A landscape with many valleys, sampled at points; each row gives a point and its height.
A ball rolls from a point to the lowest of its 4 nearest points, and stops where none of them is lower. Distance is the straight distance between rows; heights are no part of it.
<96>: [-11   9 -30  13   9  13  30 -31]  (h 61.9)
<460>: [-23  20   4  24   0  11   3 -53]  (h 53.6)
<616>: [ -8 -29  16  20 -28 -35  23  28]  (h 32.8)
<349>: [  2  15 -56  13  15  19  28 -14]  (h 6.0)
<511>: [ -3  48 -43  -3 -14 102 -64 -15]  (h 41.1)
<604>: [  44   31 -107  -12   27   53   28    8]  (h 25.1)
<464>: [-11 -57  72 -55  39 -64  -5  12]  (h 34.3)
<348>: [ 34 -13  23 -41  26 -56 -16  10]  (h 34.4)
<700>: [ 16  29 -98  -6  32  61  32 -19]  (h 7.4)
<514>: [ -6  34  12  22  -8  43 -34 -46]  (h 41.3)
<703>: [ 17 -26  56 -39  11 -58 -12  28]  (h 49.3)
<353>: [  5   1 -32  21  -6   0  33  19]  (h 16.8)
<480>: [ 15  15 -56  18  12  17  26   6]  (h 40.0)
<90>: [ 18 -41  54 -22 -19 -56 -14  49]  (h 67.2)
<239>: [-10  36  19  31 -29  57 -44 -22]  (h 47.7)
<391>: [-28 -69  43 -67  58 -67  43  30]  (h 16.9)
<654>: [ 31  24 -76   4  14  27  33  18]  (h 32.0)
<705>: [ 38   4 -11 -12  -2 -33   0  29]  (h 18.9)
<225>: [-42 -33  33  39 -32 -43  30  -5]  (h 16.2)
<620>: [-26  -5  18  35 -17 -14  21 -29]  (h 34.5)
<214>: [ -4 -46  42  12 -36 -53   4  50]  (h 45.3)
<154>: [-23  -9   1  31 -16 -18  30  -5]  (h 23.0)
<247>: [-10 -58  85   3 -24 -62 -18  59]  (h 62.2)
<175>: [ 17 -17   6   8 -22 -32  13  41]  (h 55.0)
<184>: [ 65  17 -12 -26  12 -25  -5  31]  (h 46.8)
<328>: [ 36 -11  22 -21  -2 -41 -13  36]  (h 55.1)
<137>: [  0  45 -68 -20  39  75 -21 -61]  (h 65.6)
<74>: [-15  31 -25   9  15  46  -1 -49]  (h 44.5)
<631>: [-12  33 -49  15 -32 108 -49   2]  (h 46.7)
<347>: [ -4  27 -76  -4  32  53  26 -35]  (h 35.0)
<605>: [-16 -50  56  18 -41 -56  10  49]  (h 37.7)
<669>: [ -3  38 -78  -9  34  70  11 -47]  (h 47.8)
<19>: [-41 -51  57  32 -39 -51  18  32]  (h 31.0)
<537>: [-34 -65  89 -51  43 -66  14  27]  (h 17.1)
<356>: [-23  31  33  31 -19  22 -19 -47]  (h 72.6)
<197>: [ 11 -29  23   9 -24 -37   4  42]  (h 56.1)
<190>: [ -9  45  -3  22 -24  77 -51 -15]  (h 44.6)
<473>: [ 29  -6 -26  10 -12 -10  32  30]  (h 53.2)
<136>: [-38 -65  77  16 -45 -61   5  62]  (h 53.1)
<536>: [  0  45 -27  11 -20  88 -58 -15]  (h 43.6)
<479>: [-16  36 -32  25 -40 102 -51   0]  (h 45.1)
<495>: [-41 -51  47  31 -37 -52  25  32]  (h 25.7)
<337>: [-30 -19  22  27 -35 -36  27  -2]  (h 10.9)
<374>: [-45 -13  36  40 -23 -19  21 -20]  (h 19.8)
<658>: [ 52   0  -3 -47  36 -41  -9  -4]  (h 51.0)
<695>: [  0 -45  69 -12 -27 -58 -16  54]  (h 57.5)
<588>: [ 68  29 -54 -11  18   2   3  27]  (h 30.9)
<518>: [ 62  20 -17 -45  45 -34  -9   3]  (h 62.1)
<448>: [  6  47 -46 -15  15  88 -52 -42]  (h 11.0)
<66>: [ 62  32 -65 -19  18  23   5  17]  (h 31.9)
<232>: [-17  27  -9  21   2  28  15 -51]  (h 49.6)
<670>: [-35   9  56  38 -25  -9  -9 -41]  (h 87.0)
<630>: [ -3  46 -15   0   5  70 -37 -46]  (h 37.1)
<640>: [ 40  16 -52   6   5   5  18  32]  (h 10.7)
<211>: [ -7 -44  93 -49  13 -64 -22  32]  (h 45.4)
<201>: [ 22 -17  11 -69  57 -55   4 -16]  (h 23.5)
<443>: [-12  28 -58   9  27  51   7 -48]  (h 6.1)
<252>: [ -8 -48  19 -68  57 -72  39   5]  (h 8.7)
<48>: [-55 -32  66  42 -38 -46  17 -17]  (h 21.0)
<530>: [-10  39   1  21   2  50 -31 -45]  (h 39.0)
<130>: [ -8  41 -37  -5  18  66 -18 -60]  (h 42.1)

Two balls start at each pair of points below. Name the first point that both come to, or write never.
<90>, <348> -> never
<232>, <514> -> <630>
<658>, <464> -> <252>
<356>, <536> -> <448>
<631>, <239> -> <448>

For each start below, name every point that the ball comes to, in order.
<495> -> <225>, <337>
<479> -> <511>, <448>
<670> -> <374>, <337>
<197> -> <616>, <337>
